A landscape with many valleys, sampled at points; each row gives a point and its height.
A ball rolls from a point to the lowest of its 4 nearest points, and stops where none of them is lower. Distance is the straight distance between rows; heights are no part of it.
<595> (h 2.29): [157 134 100 125  95  84  93 116  67 184 127  73  68]
<564> (h 4.88): [129 127  97 118 114 126 138 134  83 157 127 117 108]
<196> (h 8.62): [183 161  91 186 145 142  63  96 110 179 148 140 112]
<138> (h 3.40): [146 149 101 135 106 105 105 105  83 178 153  87  82]
<541> (h 2.36): [142 142  94 120 101 109 116 119  74 167 143  97  87]
<42> (h 5.26): [104 112 166 129 138 180 107 103 173  63 143 201 178]
<217> (h 6.03): [119 110 146 131 138 130 149 143 180  81 104 163 152]
<77> (h 3.85): [132 123 116  87 115 106 162 163 106 140 116  86 121]
<508> (h 7.21): [174 159  97 173 140 136  91  93 114 181 160 120 110]
<123> (h 6.18): [115 111 155 138 133 146 128 128 168  98 102 172 146]
<199> (h 4.99): [ 96 110 169 119 156 185 109 122 178  55 136 213 194]
<10> (h 1.92): [162 127  87  89  96  99 153 147  82 153 114  79  91]
<133> (h 6.05): [121 130 178 145 121 186  95 101 174  83 142 174 174]
<134> (h 4.68): [114 105 155 107 162 155 137 130 184  48 121 191 178]
<151> (h 1.64): [ 83 105 145  80 117  82 172 161 151 104 116 102 121]
<208> (h 5.14): [129 139 117 147 122 135 131 115  89 158 146 114 112]
<157> (h 3.17): [154 152  99 142 111  97  81 106  92 192 156  74  83]
<3> (h 4.62): [131 132 107 100 113 120 154 162  97 153 122 106 119]
<417> (h 1.35): [153 131  90 110  94  97 122 123  66 169 120  93  70]
<646> (h 4.81): [108 119 143 118 142 119 157 152 176 108 109 142 137]
<399> (h 5.01): [110 101 161 124 145 171 121 123 175  61 127 199 171]
<350> (h 1.94): [172 133  88 101  93  86 133 135  64 172  98  77  66]
<470> (h 5.25): [123 107 147 126 147 147 137 131 177  67 106 182 155]
<529> (h 3.64): [137 143 100 126 110 123 123 114  87 166 143 107  99]
<556> (h 4.39): [112 111 137  78 117  97 160 169 129 130 122  87 130]
<416> (h 3.54): [ 65 100 154  92 161 109 184 137 169  41 125 149 149]
<294> (h 5.48): [172 162  92 165 129 118  80 101 111 191 155 110 100]
<446> (h 5.22): [111 120 155 152 128 151 125 129 140 121 111 152 140]
<545> (h 0.36): [ 59 104 138  84 146  96 188 145 165  51 115 145 128]
<573> (h 1.53): [137 140 146 174 139 155 115 109 110 145 136 118 145]
<437> (h 6.17): [117 120 168 152 117 172 108 107 164  92 124 170 157]
<16> (h 2.03): [ 79 109 143 103 152 106 172 136 182  60 121 145 152]
<430> (h 4.04): [122 127 156 164 127 153 117 118 129 126 123 131 148]
<309> (h 4.29): [103 109 157 105 170 132 161 135 180  35 121 162 178]
<280> (h 5.81): [110 117 150 143 133 148 128 141 146 122 103 155 141]
<210> (h 2.68): [152 144 102 128  98  96  87 113  75 186 148  73  73]
<344> (h 4.44): [141 147 126 168 138 145 117 102 103 154 151 109 130]
<140> (h 4.23): [163 149 132 178 150 159 104 103 111 148 148 128 153]
<330> (h 4.08): [132 126 122  96 118 117 158 170 116 148 115 105 131]
<33> (h 5.78): [114 120 143 125 135 119 150 150 164 116 103 148 144]
<375> (h 2.89): [153 121 101  86 104 102 164 160  94 138 123  68 104]
<542> (h 3.79): [ 89 104 151 106 164 120 174 136 177  38 127 150 166]
<147> (h 4.11): [168 169  89 155 120 108  68 110 108 207 153  91  93]
<340> (h 3.97): [113 128 140 161 133 146 124 118 104 148 125 128 134]
<641> (h 0.37): [150 127  90 104  92 102 136 130  72 164 120  99  82]
<513> (h 5.17): [125 126 175 161 126 166 104 108 141 115 126 149 156]
<445> (h 4.12): [117 121 133 117 130 126 148 158 130 144 108 130 136]
<104> (h 3.77): [105 119 141  97 129 101 160 160 162 126 116 116 138]
<376> (h 5.45): [111 110 166 137 133 175 106 108 170  66 129 191 161]
<101> (h 1.74): [112 123 136  99 124 106 157 168 148 138 111 112 142]
<413> (h 1.26): [ 93 115 146 107 136 103 165 146 182  90 121 130 139]
<338> (h 6.16): [168 156 109 175 148 150 100 100 108 157 149 124 136]
<135> (h 7.22): [156 162 100 155 130 131 106  99 100 169 166 104 107]
<381> (h 5.16): [124 131 107 111 118 130 144 150  93 156 123 120 120]
<569> (h 6.80): [174 159  84 190 139 132  53 100 108 201 145 127  94]

For each start below, name the point where the ball stops.
<381> => <101>
<437> => <573>
<147> => <641>
<280> => <573>
<399> => <545>
<77> => <641>
<210> => <641>
<123> => <573>
<470> => <545>
<208> => <641>
